Each row is a point on a tangle of strands that fork, close into loops and nearly touch. The rows are in no order.
Two points are linked if the straight distance between their rows is under 70.3. Some points are linked to none.
Nipi: [  8   8   1  -5  -5 -25  -7 -39  -8 -29 -11   0 -22 -30  -7   0 -11 -15
 -11  -1  30  -6  33]
vifet: [ 24   0  -8  40   8  20   9 -10  24 -11   4  13  -5   9  -5 -14  12  25
   7 -25  15  22 -11]
sorez: [ 33   4  -6  -5  21 -17   1  15  -5  -7   6 -32   3   0 -14   2 -16   5
   7 -36  -3   7 -25]
nama: [ 21 -30  13  14  -3  27  -9  -6 -18  12 -21  18  18   1   7   3  29  -1
  20  13 -14  22 -18]
Lidi: [ 33 -10  -5  -8  -5  23  10  48 -16  -4  -5   2  17  15  -8  -4 -18  11
  -1 -17  31  32 -13]
bugik: [ 15  -9   4  15   1  -8 -19 -18 -32  -3 -10 -29 -11 -23   9  21  12   3
  13  10 -37   6 -23]
pato: [-24 -28  -1  14  -6   0   4 -19   9  17   6  24  42   0 -26  -3 -10  -5
  -6  58   8  -6  17]
pozet: [  2 -28   5  52  -3   0  -6 -43  -2   3  10   0  11  -9 -12  15   7  24
   7  23  -7  12 -20]
Soga: [  3 -30  11  12  -9   5  -4   5 -17   6   2  -7  37   1 -35  16   1  15
 -16  17  -8  -1 -28]
risi: [ 16   6   0   9 -18  17   5  19  -8   0 -34  23   4  10   2  -8  10   6
  30  10  25  18  20]
kame: [-20  22 -11 -17 -20  -1  21  15   6  -4 -22  16 -22  10  11 -12  -3   0
   2  11  35  -9  50]
bel: [-18  -3 -14  24  17  29   6 -31  20  -6   0  -4 -38  -9  13 -14   8  23
 -12  -9   0   9   5]
tuv: [ 34  21   9 -18   8 -50   4  -3   2 -22   7  -1 -23   8   1  -1  -2 -22
   4 -41  32   9   7]
tamit: [ -5  28  -5   7   6  13  -3   3   8 -11   7 -23 -27  -1   2   2   8  33
 -19 -29 -30 -19 -15]
Gaged: [ -9  11  -7  -7 -26  36   7  26 -19 -10 -31  -5  -1  -6 -12  -1  -7  23
 -12  13  21  -9  25]
kegi: [-33  -7  -5  24 -16  12   3 -13   9  11  11  10  31   6 -21  11   1  10
 -12  48  -8 -29   6]
Rebe: [-20   4  -7  35   1 -14   8 -33  20   6   2  17  -9   9   4  -1   2  16
  14  26   7   2  20]
rik: [-12   3   6  14   6  -2 -18 -48  12   3   0  14 -15 -16  31   4  12 -25
  22  11 -15   0   6]
rofu: [ 28 -36  -3 -24  28  -2   5  39 -11  15  16 -21   6   8  -3  -7  20  17
 -18 -25 -53   6 -37]
fur: [-13 -10  -8 -15   8 -11  28  -5  22  10  12  31  18  29  -4 -20  -9 -16
 -19  21  43  -8  44]
fasar: [ 14  -7  -1 -26   1 -13  13  48 -20   2  -6 -22   8   9  -5   6 -39  10
  -9 -11  25  22  -3]
vozok: [ -3  36   0   0  -2   7  -5  10  12 -10  -9  -9 -37  -3  16  -6   4  12
   5 -32  -9  -1   3]
fites: [-17  17  -1  12  -4   0  -5  -5   8  -3  18 -22   1   6 -10  21   2  25
 -16  -2 -27 -26 -23]
voz: [ -2  41  12   9 -27 -24  -9  -4  10  -8  -7  17   2   3   2  17   8 -12
  34   2   4 -17  15]
maf: [ 24   7   0  -1 -14  30   7  42 -10   6 -20  19   5  18  10  -9  10   8
  24  -9  17  26   0]
bip: [ 13 -10  -3 -35  28  23   2  40 -15  16  17 -14 -19   5  25 -20  11  19
 -22 -26 -46   3 -21]
bezez: [  1 -14   7  12   5  -8   9   5  17  12   6  14  29  24 -15   4 -11   9
   2   5  21  14  -6]
Bini: [-19  32   8 -32   0  22   3  28  19   9  15  10  17  19  11 -10  -5 -14
  -7 -24  -8 -31   3]
bubop: [  0 -31 -10 -23  23  23   7  14  -9  11 -10  -7 -13  -3  27 -14 -19  -6
 -13   0  19  36   1]
lek: [ -4  -3   6  21   1  17 -22 -44   1  -2  10   5   5 -19  16   6  25 -21
   8   9 -33 -11 -15]
zif: [-16   8 -22  -7  13   2  31  11  35  16  18  39 -29  32  28 -36   3  -5
   1  -4  30   8  32]
pedi: [ 15  -7 -16 -29  30  20   9  33 -18   1   4 -41 -19  -9  13  -8  -8  22
 -30 -20 -26   6  -9]
fiz: [  5 -18  13 -21   0 -30  -9  25 -24   9  -8 -28  24  -9 -21  17 -15 -12
  10  12 -18  10 -23]
non: [-19   0  -5   2   2  46   6 -10  13  14  -3  21   7   9  11 -17  24  -5
   1   9  -8 -17  14]
nimel: [-19 -33  13  17   7 -32 -16 -12   8  18  24 -13  21  -7 -12  20   7 -15
   6  19 -32  10 -52]
zas: [-23  -5 -18 -21  16   5  31  -2  32  13  20  31  -2  28  15 -31  -6 -20
 -19   5  37  -8  36]
dal: [ -1  -3 -20  14 -20  59  17  10  -9 -15 -27   5 -10  -9 -13 -20  14  24
 -15   7  19  -2  24]
Modo: [ 26   7  10   4  -5 -59 -15 -21 -20 -10   1 -17   1 -12 -18  17 -17 -17
  32 -10   6  -4 -17]
fazo: [-16  11   9 -18  -4 -13 -10 -11   9  -6  14   3  37  -2 -18  11 -17 -31
 -11   5   5 -32   5]
Ked: [-12  14  -9  -5  10 -17   6 -28  15 -27   1 -11 -32 -14   0  -3 -21   5
 -29 -12  30  -7  27]
kota: [ -4 -19  -7  30  14 -15  14 -28  16  12  -5  20 -17  11  13  -7  -2  19
  14  20  25  31  19]
fared: [-11  -1   7 -22  12 -12 -11  18  -2  13  26 -23   7  -1  -1  11  17  -1
 -16  -6 -69 -27 -34]
dize: [ 19  -8   1  49   1   5   1 -29  10 -10   7   1   6   3 -22   5   8  34
   6 -12   8  15 -20]
Fevu: [-24  12   2  17 -21   6  -9 -11  -1  -6  16 -10  22  -7 -22  26   3   9
 -17  23 -20 -41 -10]
Rakud: [ 19   0 -15  20  14  27  12  -1  23 -15   6  21 -18   9   9 -27   2   4
   2 -29  29  24   1]
Munar: [-27  24  21 -27  -3   3  -7  29  18  21  15   8  23  19   7   2   2 -17
   2  -9 -28 -26 -12]
favav: [-18  18 -16  40  -7  28  18 -16  28   7 -10  23 -34   8  12 -35  30  19
  23   6 -11  -2  27]
muk: [ 13 -19  -3   3   1 -18  17 -17   1   1   4  34   9   9 -22 -17 -12   3
 -17  22  54  10  42]
Zepi: [ -1  40  13  14 -22 -13 -18  -1   8   3   8  13  10   9   2  16  19 -12
  36  -5 -20 -23 -12]
Fofel: [ -1 -19   4 -30  19  10 -12 -20 -10  -5 -10  -6  20 -23   5  -4 -14 -37
 -15   6   5   0   8]
Katam: [  0  -4   4  18 -14  15 -11 -21 -23  -2 -30  -8 -24 -22  18  10  18  12
  18  18 -17  15   3]
guko: [-18   3 -18   4 -10   5  21   2   0   1 -30  11 -47   0  18 -17  -1  11
  10  14  30  16  42]
suza: [ 32 -11   8 -18   1  30 -16   4 -25  -7  -7   1  32 -10  -4   0  34 -27
  -4 -15 -42 -21 -19]
Lis: [  6  -2  -3 -11  -4   7  -9 -30 -16 -22 -24   1  -2 -32  -3  -3 -12 -18
  -9   6  25  -4  28]
Nuta: [ 21  -7   1  17 -14   1 -23 -25 -36 -16  -2 -26   8 -34 -13  19  14  -2
   0  11 -33 -17 -21]
Lib: [  2  -2   2  16 -16  26 -23 -39 -20 -19  -2  -5  13 -33   1  12  24 -16
  -8  20 -27 -27  -6]
Paz: [-25  10 -16  20   8  45  13  -9  22   1   0  11 -53  -2  20 -34  18  17
  -1 -18  -4   0  17]
tanen: [-10   7   6 -21 -24  10  -1  26 -23   0 -26  -6  19  -4 -14  11 -20  10
  -9  17  17 -13  17]
kap: [-11  30   9 -11 -24 -33   6  12  -3  -2 -20  16 -18  11   9  12  -1  -2
  16  14  25  -6  37]
darig: [ 23 -24  11 -27   4 -29  -3  32 -30   9 -14 -21  24  -4 -19   7 -29 -10
  13  -2  10  25 -15]
vopaf: [  2  -7   8  13  -7 -53 -23 -29  -7  -1  20  -7  16 -14 -17  24 -16 -28
  17  15   1  -9 -22]
fimu: [ -6 -10   6  -3  17  12  -7   2   5  17   4  -5  -7   9  17  -1   5   8
   1  -7 -21  13 -18]
Mir: [-25   9  12 -20 -24 -10   2  36 -10  12  -9 -10  27   9 -18  22 -21  10
  -8  21   4 -17   4]
bugu: [-31  25  16 -22   1 -32  -4   8  26  20  13  14  -2  21  23  10  -6 -15
  13   2  -7 -13   7]
Zuvov: [  2 -35  -1 -22  21   7  -2  -3 -13   3 -12 -14   4 -12   7  -3 -25  -9
 -19   5  16  24   3]
rem: [  5  10 -11 -25   4 -12  17  38   1  -6   5 -18 -14  11   9   1 -36   9
 -17 -22  28  15   3]
mubal: [-13 -18  10 -13 -13 -25 -15  21 -24   9   8 -35  27 -20 -21  24   3 -19
  -7  33 -44 -15 -32]
guv: [ 13  -5   3 -24  17  -1   0  27  -4   7  26 -22  17   8 -13   2  17   7
 -21 -28 -57 -25 -36]
butar: [  3  -2   0   4  -3 -23  -7   4 -28  -1 -17 -36 -15 -14 -14  21 -29  33
   0   7   3  13  -6]
zir: [ 38 -12  12  -6   5  30 -16  -1 -16  -3 -15   7  25  -4   1  -7  28 -24
  13 -16 -17  10 -18]
Podi: [ 37  27  -4  -8  16 -27  -2   6   8 -20   3 -12 -22   2   2 -11  -7 -11
  16 -57   7  11  -8]
Komi: [-19 -28   6  31   3 -15 -12 -31   3  11  16  -6   9  -6  -3  22  -1   8
   1  29 -14  10 -25]
norar: [ 16 -16 -20  -8  25  35   9   8   4  -8   6   0 -19  -3  23 -24 -10  -2
 -16 -26  19  33  -7]
siv: [  3  26   1 -24   1   4   7  14  23 -11  13  11  19  17   0 -10 -11 -21
 -12 -33  23 -16  10]
vufa: [-43   3  13 -10   2  -9  -9  -3  16  35   4  18  -8  11  30   7   5 -14
  20  26 -23  -2   2]
Nobaf: [ 20  -6   7  31 -19  18  -7 -19 -16  -3 -30  19   6  -9   5   4  24   3
  36  17  -2  16   4]
mave: [-29 -13   9 -12  -2 -12 -16  10   0  11  27 -21  16 -12  -6  22  17 -14
 -24  20 -59 -29 -34]
tini: [  3  21  -7 -37   0  -5  22  33  15 -15  18  11   0  20   9 -13 -23 -16
 -24 -27  42  -5  17]
sut: [-19 -10  13 -12   8 -11 -16 -22   1  18  -9  11  -6  -9  31   6   3 -31
  20  22 -13   8   6]
dula: [ 10  16 -10  -1   1 -14  18  37  14  -4   9   0 -24  26  11   0 -21  23
   2 -26  34  28  -3]
pabe: [ -7   6 -15  -3  15  -9  19 -14  30 -17  15   5 -26   8   1 -13 -16   7
 -32 -20  43   3  24]
dede: [-13 -20  13   5  -6 -45 -23 -12   2   7  26  -9  34 -16 -24  20 -10 -43
  11  22 -11  -3 -34]
Somon: [ -7 -16   3   6  -8 -28   4 -27  -1   7  10  26  23  -4 -36  -1 -23   1
 -17  38  37  -9  32]
rolu: [ 30  -4  -9   4  17 -14   0   9 -24  -7  -2 -49 -12  -9 -19  12 -11  29
   1 -18 -17   7 -25]
siref: [  8  12 -13   7 -19  61   9  25  -4 -19 -19   7 -24  -1   2 -21  33  23
 -12 -21  -7  -9   5]
kened: [ 31  17  12 -18   3 -57  -8 -18 -10 -20   5  -4   3   0 -11   9  -8 -35
  17 -27  21  -9   1]
Buboz: [-14  19  -5  39  -8  -5   9 -26  27  10  -3  30  -8  14  15 -14  20   7
  33  21 -10  -3  23]
mugot: [ 17  24  -1  14 -14  35  -3  19  -2 -20 -24   0 -31  -8   5 -11  24  15
   9 -29 -10   6   2]

A piece is two or more points that can be reached from each other along the links. Count, over all rows, the pieces, the separate loops (a circle has one, a figure eight two, a Y none), the forks (points with three links) and the tips (points with one).
pieces | 5
loops | 1
forks | 3
tips | 11

A fork is a point with three links, a tip a point with one. Leave the first point through the second and follow the links. Name the first fork or tip that comes.
vopaf, Modo | butar
pedi, bip | fasar
Munar, bugu | Nobaf
nimel, Komi | pabe
dal, siref | zif
tamit, vozok | Mir
fiz, mubal | pedi

Name the points in between on the shortest way along the links from the first point to the second, in order.
dize, vopaf | pozet > Komi > nimel > dede
fiz, rik | darig > fasar > rem > tini > siv > Bini > Munar > bugu > vufa > sut
risi, fiz | maf > Lidi > fasar > darig
vifet, Ked | Rakud > norar > bubop > Zuvov > Fofel > Lis > Nipi
rik, Lidi | lek > Lib > Nuta > bugik > Katam > Nobaf > risi > maf
tamit, muk | fites > Fevu > kegi > pato > Somon
